Each row is a point on a landscape with many peaks, with its height.
From any point a climber steps to the highest of the 3 points nearest to it. It stops when none of these is higher. Distance is the straight distance between rows; heights are no part of it.
J173: -3	4	-12	27	-18	14	-10	14	-6	7	3	-9	-16	7	1	-7	-4	14	-5	10	7	1	1	-10	3	-13	-1	4	-8	1	-17	0	2	10	-8	11	-15	1	3	-2	-8	-5	11	15	-13	-2	13	6	-8  h=4.69
J487: 2	-11	-8	-1	-15	5	-2	-9	8	11	5	-21	5	-1	4	-2	-9	6	1	-3	8	7	3	-8	-5	-8	-19	-5	-23	2	-1	-10	-14	10	8	18	-3	22	-6	-14	-20	3	18	5	-16	-16	11	21	19  h=2.65
J567: -12	3	8	-9	10	-13	-1	-5	-2	-3	5	11	6	-13	2	17	5	-8	-1	6	-12	-7	14	10	-8	-5	5	-2	27	0	-9	-4	-2	3	3	4	-4	1	17	-6	-6	3	-9	-4	10	9	-13	-4	0  h=3.08
J793: 2	2	7	16	-12	6	0	9	6	13	5	-15	-10	6	-2	-17	-8	8	-13	1	-1	4	9	-7	-3	-9	-3	10	-21	-3	-11	2	-2	10	-4	21	3	6	-1	-14	-6	1	13	-2	-9	-16	2	5	6  h=4.45
J460: 0	6	-24	-11	-3	-15	-12	-5	-4	-28	-7	6	-12	4	9	17	30	12	12	11	-1	6	3	0	19	-8	1	-24	-26	14	9	18	7	-25	15	-16	-15	-2	-1	7	-2	-4	-2	14	1	7	18	11	-1  h=4.86
J378: -3	9	8	23	-11	12	-7	5	-2	9	1	8	-6	4	2	-1	2	3	-19	2	-11	-7	-3	-10	-13	3	4	2	17	-5	-23	5	12	22	-9	-3	-13	-17	14	7	-6	-8	2	2	-8	7	-18	-6	-4  h=5.07
J536: 0	2	-3	3	1	2	-11	-3	-8	-8	-7	9	1	-10	19	4	-4	2	-1	-1	-17	-2	-1	5	-5	9	1	-13	12	12	-11	-2	3	1	12	14	-3	2	18	0	-16	1	-1	-3	-2	7	-2	-5	9  h=2.10
J346: -8	6	-9	11	-4	13	3	4	-11	-10	-8	12	-15	6	4	4	11	6	5	13	-17	-4	3	2	-2	10	-1	-9	5	7	-10	11	8	-10	2	-6	-5	-15	4	8	2	-5	2	-3	-8	1	6	10	-6  h=1.70
J263: 12	-17	5	-9	5	2	18	-4	-2	9	6	-9	4	16	-16	-18	8	-9	15	-2	12	11	0	5	3	3	5	22	-48	-5	38	15	-14	-27	-13	5	4	-4	-35	-10	2	0	20	-2	-14	-14	8	1	-14  h=4.44
J2: -8	6	0	26	-13	0	-7	0	17	6	-10	31	-3	-16	2	8	-7	-13	-28	-3	-9	5	-5	-8	-11	6	-4	-8	44	-20	-17	-3	-2	18	-19	-16	0	-22	22	3	0	-8	-6	-1	2	22	-4	-10	0  h=4.61
J513: 7	-10	16	21	2	17	0	25	1	14	-6	-15	-6	41	-14	-18	3	0	-5	-10	11	0	0	-5	-8	5	9	34	-16	-19	11	12	-6	-8	-17	17	5	-5	-27	-10	17	3	-6	8	-4	-10	-1	-5	-18  h=4.74
J952: 0	-1	-24	16	-27	6	-26	0	-3	-11	-10	20	-8	-9	9	3	-4	6	1	1	-11	-1	1	-6	8	13	0	-23	8	5	-8	-14	6	5	18	3	-1	3	10	0	-26	1	-15	-3	-4	16	15	15	1  h=3.72
J477: 4	-3	24	-4	20	13	17	2	-4	-1	4	-7	4	22	-11	-14	-11	-15	11	3	-7	-2	-10	1	4	-1	9	31	-10	-5	12	14	-5	-16	-23	-1	-1	-22	-28	1	28	-2	-1	-5	14	-2	-11	-5	-26  h=5.46
J250: -5	-7	-39	17	-12	3	-18	-1	20	-2	-13	31	-9	-22	-9	15	-10	-10	-15	-12	-11	3	3	-10	7	12	-14	-19	20	-11	-25	-19	1	14	2	-15	19	-7	5	10	-2	10	-13	-1	1	31	16	14	6  h=0.05
J624: 22	-13	16	14	10	6	7	20	11	16	-10	-18	19	35	-1	-31	-2	-3	4	-14	1	-4	15	0	-8	-7	19	29	-35	-4	21	6	-7	-15	-23	16	14	20	-32	-13	12	1	-11	16	2	-31	-3	-22	-6  h=5.31
J686: 0	-1	8	21	-8	16	-3	22	-7	21	8	-7	-20	19	3	-30	-5	11	-5	4	14	2	-5	-14	-12	-3	4	16	-13	-5	1	2	7	11	-12	15	-5	-1	-5	-10	3	-3	5	16	-23	-12	3	6	-6  h=4.93
J554: -10	-1	2	-13	15	2	16	-14	-2	-12	15	7	0	-7	-2	26	-5	-13	6	3	-18	1	-5	5	1	5	-2	4	30	5	-2	5	2	-15	-14	-21	-1	-15	-2	6	25	5	1	-11	18	12	-12	-13	-10  h=5.45
J269: 19	-8	-8	-28	11	0	24	-26	2	-9	3	-3	3	2	-5	6	1	-3	11	4	4	9	10	14	6	-10	3	-4	-24	21	26	-1	-22	-25	17	-11	0	9	-23	0	-10	1	18	-12	-6	-21	4	10	13  h=4.99
J798: -5	-2	12	20	13	4	1	9	0	6	11	-2	-5	18	-2	-8	0	-12	-23	-7	-10	-10	1	-5	-14	2	1	18	2	-12	-6	12	8	9	-29	0	9	-22	-2	-3	31	-8	-12	-6	4	-11	-8	-12	-11  h=5.88
J364: -8	4	-5	-6	-1	-2	-19	-5	3	2	-3	16	2	-14	-3	2	-9	-10	-11	-8	-5	-6	3	-6	5	10	0	-9	17	-11	-15	-19	0	9	9	6	15	10	11	-1	-15	13	-14	-4	4	15	6	6	11  h=0.53
J294: -6	0	10	34	-18	13	-7	19	-7	13	4	3	-17	11	-4	-19	-7	12	-19	3	4	7	-8	-10	-5	-2	4	8	-5	-7	-18	9	9	18	-12	6	2	-12	6	0	12	-7	8	8	-14	-4	-5	0	-15  h=5.42
J129: 4	1	-26	-11	1	-14	-11	-7	0	-21	-12	10	10	-15	-6	0	-13	-3	13	-25	6	2	-6	-5	14	2	3	-16	2	7	-10	-17	14	-4	29	3	9	28	2	2	-22	24	-30	2	-4	12	12	14	5  h=1.13
J368: -8	-8	-28	-6	-4	3	-2	-16	-8	-9	-6	-5	-11	-2	-2	6	10	-1	0	-4	15	3	5	-7	15	7	-8	-11	-7	-1	-3	-1	0	-10	5	-9	7	-4	-2	-1	-5	3	15	-7	-2	4	20	27	10  h=3.52
J123: -18	4	-7	25	-15	5	-23	8	10	17	-8	19	-7	-22	3	9	-7	0	-21	-7	-7	5	4	-11	-7	4	-6	-6	26	-18	-16	-5	10	27	-5	-6	-1	-6	22	3	1	-8	-5	7	4	16	2	-1	5  h=4.83
J33: -3	1	19	-22	26	4	18	-16	-6	-7	4	-20	13	-15	8	13	-4	-14	8	8	-5	-6	-3	13	-4	-9	1	8	4	7	6	1	-1	-15	-4	-10	13	-3	-15	12	16	-3	-2	-10	18	5	-16	-9	-7  h=4.18
J543: 14	2	-5	-32	12	-11	-3	-21	-9	-22	4	-2	18	-5	5	11	16	6	23	3	-4	-8	-4	11	5	-18	12	-22	-4	20	21	-4	4	-22	18	-6	-19	8	-5	9	0	-1	-1	-22	7	-1	0	-19	0  h=4.84
J27: 17	2	-33	-2	-19	5	-13	-11	7	-11	-5	-4	1	-11	7	-7	-3	17	2	-2	2	-1	2	-8	11	-3	-4	-17	-24	15	-10	-24	2	2	21	20	-24	31	15	-2	-32	3	-7	16	-13	-8	7	22	10  h=4.65
J118: -9	-12	-21	21	-30	21	-11	13	-4	15	4	-4	-12	5	6	-11	-5	28	-14	-3	11	6	1	-10	1	3	-14	-7	-1	-14	-10	-4	-5	21	10	10	-12	-1	1	-3	-6	-8	23	17	-13	1	17	16	1  h=3.65
J555: -9	10	2	-9	5	8	0	-5	-5	-8	7	20	0	5	2	18	12	-6	7	4	-18	-11	-6	9	10	6	4	-11	28	8	3	7	-1	-10	15	-6	-8	-11	19	6	8	3	3	-16	12	19	-9	-8	-7  h=4.58
J273: -1	8	14	-2	8	9	15	-4	-7	10	12	9	3	5	-4	13	3	-15	-8	3	-20	1	-5	9	-7	11	4	5	30	-8	0	20	-3	6	-17	-9	-5	-21	6	4	21	-9	-4	-16	7	8	-18	-28	-12  h=6.14
J893: -4	0	-8	-17	10	6	0	-18	1	-25	-2	5	2	-10	-2	21	14	-5	18	7	-7	-5	8	4	12	3	-2	-15	-1	10	2	-4	-4	-16	7	-20	3	-5	0	11	7	1	-2	-5	15	8	4	7	-6  h=4.70
J311: -2	-1	-14	-20	9	-6	-16	-11	4	-12	-7	6	7	-15	-2	17	-4	-12	-11	-16	-5	1	5	4	20	0	0	-17	15	-3	-9	-16	-1	-7	5	-4	16	14	1	1	-12	23	-19	-10	5	16	5	16	10  h=1.46
J452: -9	10	10	4	-1	-9	-1	0	6	3	1	-1	-1	-12	-1	12	-9	6	-19	6	0	-1	8	6	-8	-4	-2	3	11	-5	-10	-6	4	20	-2	9	10	4	21	6	-10	-3	-9	-2	6	-6	-3	-9	13  h=4.02
J447: 12	-8	9	11	2	10	10	17	-11	2	-2	-7	-8	34	-9	-20	4	12	9	3	-1	2	-8	-1	-2	4	13	21	-34	-4	12	10	5	-22	-5	8	-10	-15	-21	-9	9	8	9	-3	-12	-5	9	2	-19  h=4.54
J888: 2	-4	-5	-7	0	-3	11	-12	-1	-7	-4	-8	0	6	6	6	2	-2	5	4	-5	-6	1	11	6	-6	-2	-9	-11	3	-4	-2	-1	0	5	-1	-2	10	-5	-3	-20	4	5	-2	-4	2	-2	0	7  h=4.14
J575: -9	14	24	-6	7	-13	11	7	2	15	10	14	8	0	2	17	10	-10	-13	0	-14	-11	-1	12	-13	3	3	3	43	-11	12	13	2	19	6	8	0	-6	27	3	9	-14	-2	-11	6	3	-19	-27	2  h=5.34
J742: 3	-7	-6	-33	14	-6	9	-20	-8	-26	2	-2	8	-7	0	12	11	3	26	5	-3	6	-2	9	11	-15	6	-13	-13	16	13	8	-1	-32	3	-16	-9	2	-10	2	2	6	2	-5	10	5	-8	0	-1  h=4.98
J600: 1	-2	24	-18	21	-16	23	4	-2	2	4	-11	8	-13	2	-3	0	-19	13	6	-2	-3	4	10	-5	-1	11	15	10	15	4	-4	-3	-1	-7	1	5	-10	-2	-5	12	-8	-7	-12	11	-9	-18	-26	2  h=4.55
J662: 9	7	33	16	4	0	10	22	6	25	4	-24	10	11	0	-19	0	0	-6	-8	6	-5	8	-3	-11	0	2	27	-15	-7	7	-1	-2	2	-23	20	11	-2	-9	-10	10	1	-4	5	-6	-22	-12	-5	-4  h=5.10
J353: 9	-4	17	19	1	11	2	27	-5	10	3	-12	-2	30	-5	-17	3	3	3	0	8	-17	0	0	-3	-5	20	30	-22	-2	10	15	4	-9	-18	16	1	-4	-17	-10	13	1	-4	7	-10	-18	3	-5	-9  h=5.17
J903: -9	5	-3	32	-28	9	-24	18	-2	13	-2	14	-12	-9	3	-8	-12	14	-23	2	-1	-1	-12	-12	-11	4	-8	-7	16	-10	-25	-12	1	34	-6	-5	-5	-15	10	0	2	-1	1	15	-6	16	1	-5	5  h=4.95
J226: -12	15	14	22	-13	-9	-14	-1	5	12	-1	-1	-3	-16	12	-4	-1	17	-18	7	0	1	5	-10	-24	1	-17	4	24	-6	-23	-2	6	36	-1	14	0	-3	23	1	-4	-1	-3	18	1	5	-5	-9	13  h=4.59
J813: -17	-5	-15	6	-10	22	-3	-2	-3	2	3	2	-10	-9	8	-2	-8	5	-18	-6	1	6	1	-3	-4	3	-8	-2	10	-13	-28	-4	-9	19	-7	-5	11	-9	3	-5	5	-6	10	12	-9	12	7	13	1  h=3.30
J854: -15	-1	15	12	-9	-1	0	8	13	21	0	-29	-6	-6	-1	-7	-14	12	-13	-4	12	9	1	-6	-8	-7	-10	7	-6	-6	0	-3	-7	17	-12	7	5	15	-4	-10	5	4	7	12	-5	-22	6	7	16  h=3.77
J882: 4	-4	27	4	11	7	14	14	13	13	0	-19	6	13	-14	-11	1	-8	0	-12	8	4	-1	9	-10	2	1	34	-23	-9	27	3	-11	2	-25	18	17	11	-25	-12	13	3	0	2	12	-27	-5	-7	0  h=5.03
J764: -8	1	15	28	-16	-1	1	23	0	21	9	-30	2	2	-1	-21	-9	19	-3	-1	16	4	0	-13	-11	-1	-4	11	-7	-11	-6	0	10	33	-11	21	-10	12	-12	-6	4	2	5	21	-16	-12	0	0	-1  h=4.30
J399: -4	-2	-14	22	-24	6	-13	9	-5	11	-2	-9	-13	-10	12	-11	-9	26	-13	8	12	0	1	-12	2	-5	-8	-7	-1	-3	-19	-9	0	31	2	7	-7	11	1	-2	-4	6	4	20	-9	6	11	13	6  h=4.52
J796: -18	5	4	-9	17	-4	6	-10	1	0	14	10	2	-9	1	7	-3	-15	-15	7	-11	11	-3	-1	-3	-2	-8	2	29	-11	-8	-9	3	2	-6	-4	8	-15	17	8	8	-5	-6	-5	25	11	-19	-12	-3  h=4.37
J394: -1	2	-22	-2	6	-23	-13	0	-2	-16	-18	20	10	-12	-5	8	-14	-21	16	-19	-4	10	-12	-4	21	22	-3	-16	8	-3	-8	-15	9	0	24	-9	19	15	11	12	-17	17	-28	-12	5	16	3	19	13  h=1.72
J583: -5	0	-23	-5	-1	0	-11	-16	10	-10	-7	24	7	-4	-9	20	-3	-25	-9	-11	-6	-3	-7	-8	9	21	-7	-22	33	-4	-15	-13	2	-2	-1	-19	4	-10	8	5	1	-2	-8	-5	8	27	1	2	0  h=0.02
J202: 4	8	21	19	5	3	0	27	3	19	5	-18	4	8	-5	-19	-4	5	1	-4	0	-5	1	-13	-22	-6	7	16	-8	3	-10	8	9	9	-13	25	-1	-5	3	-12	0	4	-7	8	-3	-19	-5	-6	4  h=5.12
J885: -4	3	19	-34	23	1	21	-14	-7	-9	12	-12	11	-9	2	18	1	-11	16	10	-12	-8	-10	15	1	-13	-2	4	31	1	7	-11	2	-10	7	-15	2	-4	0	-1	19	-8	0	-19	22	5	-23	-30	-17  h=3.87
J688: -13	-3	-18	12	-23	9	-5	4	-2	16	-5	-7	-13	-2	-4	-8	-6	12	-16	2	16	3	-2	-9	5	5	-16	-3	6	-10	-17	-14	-5	21	-2	6	-1	19	2	-11	-8	0	5	7	-9	0	13	24	8  h=3.91
J73: 2	6	37	20	12	-5	8	10	-3	22	9	-17	10	14	1	-4	-2	-3	-4	-2	5	-11	-1	-3	-21	1	9	26	-7	-2	7	14	5	6	-16	5	8	-5	4	-2	20	4	-12	0	1	-18	-7	-22	-6  h=5.32
J707: -6	-3	9	-12	7	14	13	2	-11	-3	4	-6	-3	9	1	-3	-1	-1	9	8	-3	0	2	6	-4	-4	12	6	-8	7	10	7	2	-14	-9	-2	7	-9	-7	-2	3	2	4	-18	9	-7	-4	-13	-14  h=3.06
J820: 14	-5	-7	-4	-9	1	12	-2	-5	-6	-5	-7	-10	21	4	-14	13	12	14	18	6	3	0	4	11	-6	-8	-4	-44	11	19	26	2	-32	13	-11	-24	2	-20	-6	-8	-7	19	10	-13	-17	15	16	2  h=5.93
J715: 25	-5	-22	-21	-17	-8	11	-11	14	-8	6	-10	14	19	-6	-19	7	0	15	17	8	1	14	-9	8	-10	-4	-1	-56	18	19	3	-18	-27	14	1	-21	11	-12	-4	-9	-5	27	3	-17	-23	9	-7	8  h=5.36
J980: 11	-17	3	-26	1	-8	19	-29	4	-11	1	-6	2	6	-12	-7	10	0	22	7	6	14	-1	22	15	-6	5	16	-37	6	46	19	-23	-29	8	-23	-3	-7	-31	-7	2	-4	26	-4	-1	-17	12	8	4  h=5.28
J65: -3	-1	-6	14	-14	7	-23	11	-1	0	-8	-2	-8	-10	9	1	-6	16	-8	0	5	-2	0	7	-2	0	-3	-12	9	-1	-20	-14	5	25	4	12	7	12	12	-3	-14	7	-9	6	0	9	7	14	0  h=4.38
J358: 22	-9	8	-5	8	0	20	3	5	3	-1	-18	19	24	-7	-32	-6	-6	12	-5	12	-16	9	-2	-1	-1	20	31	-46	3	30	9	-9	-26	-4	6	-9	7	-24	-5	-5	0	22	5	-8	-27	-3	-4	-6  h=5.08
J571: 8	-3	-35	-8	0	-11	-8	-12	-4	-7	-16	23	-3	-5	-10	12	-14	-23	5	-30	0	9	-5	-7	26	12	-3	-26	0	-6	-10	-11	1	-9	19	-10	21	12	-4	14	-1	14	-10	2	4	22	24	27	6  h=1.30
J154: 1	-1	-13	9	-30	17	-14	8	-2	6	-2	-17	4	-7	7	-18	-4	24	-9	2	4	-3	5	-10	4	-1	-11	-3	-19	2	-9	-17	0	19	12	26	-5	25	6	-6	-21	2	19	15	-9	-9	13	6	6  h=3.97
J905: -1	-13	-13	-16	-1	3	12	-18	6	-4	1	-10	-4	0	-1	-4	-9	1	0	1	5	6	2	8	4	-3	-4	6	-22	10	10	2	-16	-22	4	2	2	12	-14	1	-7	-1	20	-2	-8	-15	13	24	6  h=5.27
J922: 2	8	6	-26	17	-2	6	-10	-14	-5	13	7	9	-4	8	17	9	-5	26	14	-14	-8	-6	16	6	-5	6	-16	14	18	18	4	4	-20	15	-5	-14	-9	15	4	1	-7	0	-15	8	9	-21	-23	-16  h=4.66
J871: -5	4	36	-12	24	-8	15	7	8	16	9	-10	12	-2	2	12	5	0	8	1	-2	4	-2	1	-12	-3	0	12	24	-1	18	10	9	8	-16	10	-4	-3	4	-2	27	-3	-12	-8	19	-7	-27	-35	-6  h=4.96
J562: -1	-4	6	-33	29	-1	18	-20	-9	-26	5	-4	-2	-10	-3	19	0	-5	28	15	3	4	-11	17	22	-1	-2	4	-8	-2	31	6	-9	-24	0	-28	5	-13	-29	24	18	-2	3	-2	16	5	4	8	-17  h=4.47
J690: 0	6	26	-8	23	-1	20	-4	6	4	12	3	4	-2	2	9	-4	-16	-12	-2	-4	1	-9	4	-10	3	13	11	22	-11	8	10	1	2	-21	-2	9	-22	9	6	30	-3	-3	-9	19	4	-19	-31	-19  h=5.47
J843: 13	-2	27	9	13	4	7	19	-1	8	5	-8	4	25	-7	-16	-2	-9	7	-9	1	-7	6	1	-3	-2	20	25	-12	-3	18	23	3	-12	-27	11	14	-1	-17	-3	21	3	-11	-4	7	-16	-12	-19	-11  h=5.54
J419: -9	-7	1	-5	-5	-3	-5	-5	3	5	-1	-8	1	-11	-1	3	-7	-5	-11	-2	10	2	11	-5	-6	-12	-12	-9	-1	-3	-20	-12	-7	13	-6	12	8	19	4	-3	-16	2	-10	0	-4	-6	7	22	10  h=1.85
J532: 6	-6	-13	-12	-1	-9	-9	-14	12	-8	-7	-12	5	-2	2	2	-2	3	2	-11	18	0	10	-4	15	-7	2	-14	-18	11	3	-7	-5	-13	14	9	7	26	-2	-6	-21	10	6	1	-12	-4	16	23	22  h=4.71
J934: -7	-8	-19	2	-12	3	-19	-2	2	3	-7	24	-8	-7	-1	11	-5	-3	-5	-16	-12	2	3	-2	-2	11	-1	-23	21	-14	-20	-8	3	9	3	-7	17	-16	7	11	-17	0	-9	-3	5	25	2	5	4  h=0.17
J7: 0	-12	-28	15	-25	9	-7	14	1	3	5	-1	-15	9	10	-13	-5	27	2	6	11	3	-4	-11	12	-3	-7	-16	-15	6	-13	-7	-3	-7	11	9	-8	8	4	-9	-7	-2	13	3	-19	-5	19	15	3  h=3.05
J434: 2	4	31	9	21	4	5	20	2	0	2	-1	1	23	-6	-11	-1	-15	-5	-12	-11	-3	-9	10	-13	7	11	25	5	-7	20	15	6	-6	-30	13	7	-17	-17	-2	26	-9	-4	1	5	-3	-13	-31	-27  h=5.84
J645: -8	15	24	8	2	-7	4	2	-7	19	8	-1	1	-7	4	1	4	-7	-3	8	-5	-1	-2	2	-17	7	-1	14	16	0	-4	7	10	14	-8	6	3	-12	15	-4	11	-11	-1	-1	-1	-13	-18	-13	-6  h=5.05
J542: 19	-1	3	-12	7	-4	12	-2	-8	-18	-4	-10	9	16	-6	-17	8	-4	24	4	1	-6	-3	1	10	-6	17	6	-50	12	32	25	3	-31	-1	-16	-18	0	-28	6	3	-2	5	-3	-1	-17	-4	-6	-10  h=5.59
J857: 25	-4	-6	-11	-20	-6	13	-18	6	1	11	-7	-1	17	-9	-17	10	1	13	20	14	21	8	-7	17	8	-15	4	-50	17	40	21	-5	-28	11	-9	-22	2	-22	-11	-2	-8	29	4	-12	-28	9	3	7  h=5.64
J896: 13	-2	7	-24	21	3	15	-1	-12	-21	7	-4	1	1	-2	-2	15	9	31	10	3	-2	4	9	8	-14	13	1	-23	14	33	22	0	-31	3	-18	-14	-22	-13	5	9	-4	10	-11	9	-12	-3	-11	-6  h=5.43
J625: 12	1	11	5	4	1	20	12	3	6	-5	-17	6	18	4	-12	-6	-2	2	-8	11	-10	8	0	2	-4	7	17	-21	11	-4	3	2	-2	-6	13	0	2	-9	-11	3	1	3	-2	-14	-20	-5	-11	-6  h=4.62
J312: -6	-6	-30	-9	-11	1	-19	-3	-5	2	-7	2	1	2	6	0	-4	6	-3	-13	14	1	7	-2	15	8	-8	-15	2	-4	2	-17	2	-6	19	6	6	24	4	-3	-19	9	-2	2	-8	10	21	34	12  h=6.35
J692: -3	6	14	-16	11	-9	5	-2	0	2	14	1	-6	-20	6	19	-3	-16	-5	7	-5	-7	8	7	2	2	-16	-5	35	-8	-3	-12	3	0	2	-1	8	-4	17	-1	11	4	-8	-7	19	11	-22	-20	8  h=3.26
J716: -9	6	9	17	-10	1	-21	10	-7	6	4	-8	-9	-12	4	-4	-11	16	-15	1	5	1	3	-16	-4	-9	-5	-5	6	-7	-23	-10	1	25	-8	13	1	1	2	-1	-4	6	-1	17	-5	-4	-3	6	6  h=4.78
J797: 14	0	2	-16	12	-9	10	-2	-1	-13	-1	-5	12	3	7	-9	7	1	10	2	-4	-10	6	3	-4	-19	11	3	-20	30	-3	7	-2	-23	6	-1	-19	4	-15	-3	-14	-2	10	-7	-8	-7	-8	-15	-9  h=4.82
J735: 13	-3	-2	-9	-1	6	14	-9	2	-5	3	-25	0	20	-1	-23	10	10	16	1	5	-9	-1	3	-1	-12	4	6	-41	18	12	7	-10	-13	10	7	-19	1	-18	-4	-20	-5	19	3	-20	-20	10	-2	0  h=5.39
J10: 13	-9	-22	-14	-12	4	-1	-11	10	-1	-2	-8	0	12	2	-1	5	13	7	1	16	-1	11	2	10	-3	-9	-11	-29	22	10	-1	-10	-25	13	2	-10	16	-9	-10	-12	-5	19	10	-14	-13	19	23	13  h=6.55
J911: 17	-10	22	-20	16	1	19	1	0	-7	5	-18	14	7	-5	-10	0	-9	26	1	9	-6	2	13	-1	-18	15	18	-34	11	14	7	-11	-17	0	4	1	11	-24	2	1	3	0	-11	1	-23	-7	-15	-6  h=5.96
J779: -9	22	7	17	-2	-33	0	-3	17	3	-1	19	10	-17	2	17	4	-14	-21	1	0	-1	1	-4	-20	6	-19	4	49	-19	-20	5	-9	28	-7	-15	-2	-7	26	3	11	-10	-7	7	6	11	-23	-16	22  h=4.22
J252: -10	12	-2	3	20	-26	-15	-3	6	2	-1	31	11	-31	-2	9	-2	-13	-12	0	-8	0	0	-3	-4	9	-4	-4	44	-31	-17	-19	1	16	6	-10	19	18	31	11	-7	16	-21	6	18	25	-20	1	19  h=3.53
J59: -8	9	-12	6	-12	-4	-9	12	2	14	2	24	-1	-12	8	14	4	-1	-12	3	-14	4	-3	7	-11	5	-3	-4	30	-6	-8	-5	1	21	11	7	6	3	21	2	-10	-2	-17	3	2	17	-8	-11	10  h=4.34
J3: 7	-8	0	-13	12	0	17	-13	-8	-21	2	-10	-10	10	0	6	7	10	13	7	-5	-3	0	13	5	-6	10	-10	-23	14	12	9	-4	-28	3	-9	-11	1	-14	15	-1	1	6	-6	-3	-11	12	3	-4  h=5.20
J891: 3	-3	-22	-3	-1	0	-21	-4	-8	-18	-15	21	-3	-3	9	14	5	5	14	-13	-4	-1	-3	-3	13	20	-2	-27	10	10	-4	-5	11	-11	12	-7	13	-2	14	11	-6	3	-18	-7	-1	18	23	12	11  h=3.19
J181: -15	5	-4	12	-4	-25	-24	6	4	7	-8	11	-2	-25	3	2	-9	7	-14	4	13	4	7	-13	-19	7	-18	-6	29	-18	-26	-19	2	36	0	-1	13	3	19	6	1	1	-13	14	10	9	-8	2	17  h=4.33
J323: -3	12	-13	-13	6	-9	-12	-10	-9	-19	-8	18	15	-9	7	16	13	-10	14	-13	-12	2	5	9	13	6	8	-26	22	7	-2	-17	13	-4	26	-2	4	13	20	10	-17	8	-17	-13	9	22	-3	-1	1  h=2.11
J166: -3	26	0	16	-6	-25	-33	-1	24	11	-8	39	15	-37	-5	3	-6	-18	-26	2	0	4	0	-2	-10	14	-17	-9	42	-32	-3	-15	-4	41	8	-12	8	8	38	17	-12	9	-21	15	10	25	-12	-2	25  h=3.02
J428: -19	-2	-6	29	-29	11	-12	17	-5	11	0	1	-5	-24	0	-2	-9	19	-22	-5	7	13	-3	-5	-17	-4	-13	-3	11	-23	-20	-9	-12	50	-13	-11	-4	-2	7	8	14	-13	9	21	-9	7	10	7	5  h=4.85
J677: 8	-2	0	-33	24	-5	7	-16	-5	-14	12	9	3	-13	-6	22	0	-9	17	4	-3	3	-7	10	2	-9	-1	-8	29	8	7	-19	-5	-17	7	-13	6	0	3	14	8	-3	-11	-17	16	20	-16	1	-6  h=4.21
J299: -1	-3	-17	-1	-4	-1	-5	1	-4	1	-9	-5	-9	-5	-3	-5	4	19	5	5	3	-3	-5	0	4	-3	4	-9	-11	13	-15	-8	7	1	14	15	-12	7	4	-7	-19	-2	-1	6	-14	-3	15	17	2  h=6.12
J77: -3	11	10	5	0	10	13	2	3	5	-2	8	-9	16	-5	4	8	-15	-14	2	-15	-1	-10	7	-14	13	9	6	24	0	-1	19	4	13	-7	-9	-10	-23	15	1	9	-7	0	-13	3	13	-14	-21	-18  h=5.55
J705: -7	-1	25	27	-4	10	1	17	-5	12	8	-12	-6	19	-2	-19	-7	6	-17	-6	11	3	-2	-13	-13	-2	0	11	-11	0	-6	12	2	23	-28	9	7	-12	-14	-12	23	-4	2	8	-6	-5	-3	-1	-7  h=5.67
J139: -6	18	9	11	-7	-19	-5	16	20	24	-14	39	5	-11	3	18	9	-6	-31	-1	-7	5	-2	5	-15	10	-4	-1	51	-18	-9	2	-1	41	3	-6	-13	0	31	10	-1	-12	-4	-1	8	6	-18	-16	11  h=4.16
J360: -3	-8	-10	-5	4	3	2	-5	0	-9	-7	4	-1	-7	-2	13	-2	2	-1	-1	2	2	5	7	12	3	-11	-16	10	3	-12	-10	-2	-5	0	2	13	9	-5	1	-6	6	0	-6	2	14	17	26	9  h=3.07
J840: -8	-7	6	11	-9	13	6	5	-4	-1	-1	-6	-15	19	-1	-14	-3	9	-16	-4	10	7	-8	-15	-5	5	13	18	-7	-3	-14	0	-3	-4	-11	0	0	-14	-3	-8	3	-5	5	4	-11	-7	9	11	-6  h=4.81
J596: 5	-4	-35	11	-19	-12	-10	-6	-7	-18	-20	6	4	3	7	16	13	5	18	13	6	4	-7	-9	13	4	-3	-24	-20	12	1	2	10	-13	28	-3	-9	12	4	1	-16	3	-4	8	-10	10	23	26	5  h=4.56
J17: 5	-3	-21	-7	5	-15	-26	-6	-7	-10	-8	28	4	-9	-6	12	8	-17	11	-12	-10	-2	-4	3	14	14	7	-19	22	-3	-2	-16	9	0	23	-16	10	11	19	4	-16	12	-25	-14	5	28	10	13	7  h=2.46
J262: -6	9	22	-5	11	9	6	-4	9	-2	-1	-1	-9	-8	-7	7	-8	-8	-23	4	-7	1	-14	2	-13	-8	-2	4	23	-14	-17	-5	9	8	-22	-22	4	-19	5	0	5	-5	6	-4	6	7	-2	-2	-5  h=3.66
J949: 2	-7	-22	1	-15	-1	5	0	-1	-10	-9	0	-15	14	-1	-9	11	9	17	0	-2	3	-5	-4	14	7	1	-2	-29	11	12	15	3	-19	14	-6	-10	-6	-12	-3	-6	-12	13	4	-3	-12	11	12	-5  h=5.44
J919: -7	-9	11	-6	16	3	9	-7	-8	-4	4	-16	-2	-7	8	8	-2	4	3	-6	1	-3	0	9	-5	-6	0	4	2	6	-9	1	1	0	-5	4	10	1	4	-7	-1	2	3	-6	2	-8	-6	-1	-2  h=3.49
J380: 6	2	6	-35	23	-3	3	-17	-16	-16	12	-3	8	-15	0	15	13	6	40	18	0	-5	-5	11	17	-16	8	-4	6	20	40	6	8	-24	11	-23	-10	-15	-10	13	19	-1	4	-12	22	13	-5	-15	-26  h=4.53

Call two points neighbours if one is among the 3 nearest of the other. Go from one point of each pair to the other, from neighbour to neighbour, staying as high as possible. Name the lowest point that can't be avoided.
J10 / J312 -> J532
J820 / J299 -> J27
J273 / J798 -> J378

For each start below, name the point where the climber stops.
J922 -> J911
J562 -> J911
J33 -> J273
J447 -> J798
J571 -> J716
J893 -> J911
J202 -> J798
J323 -> J716
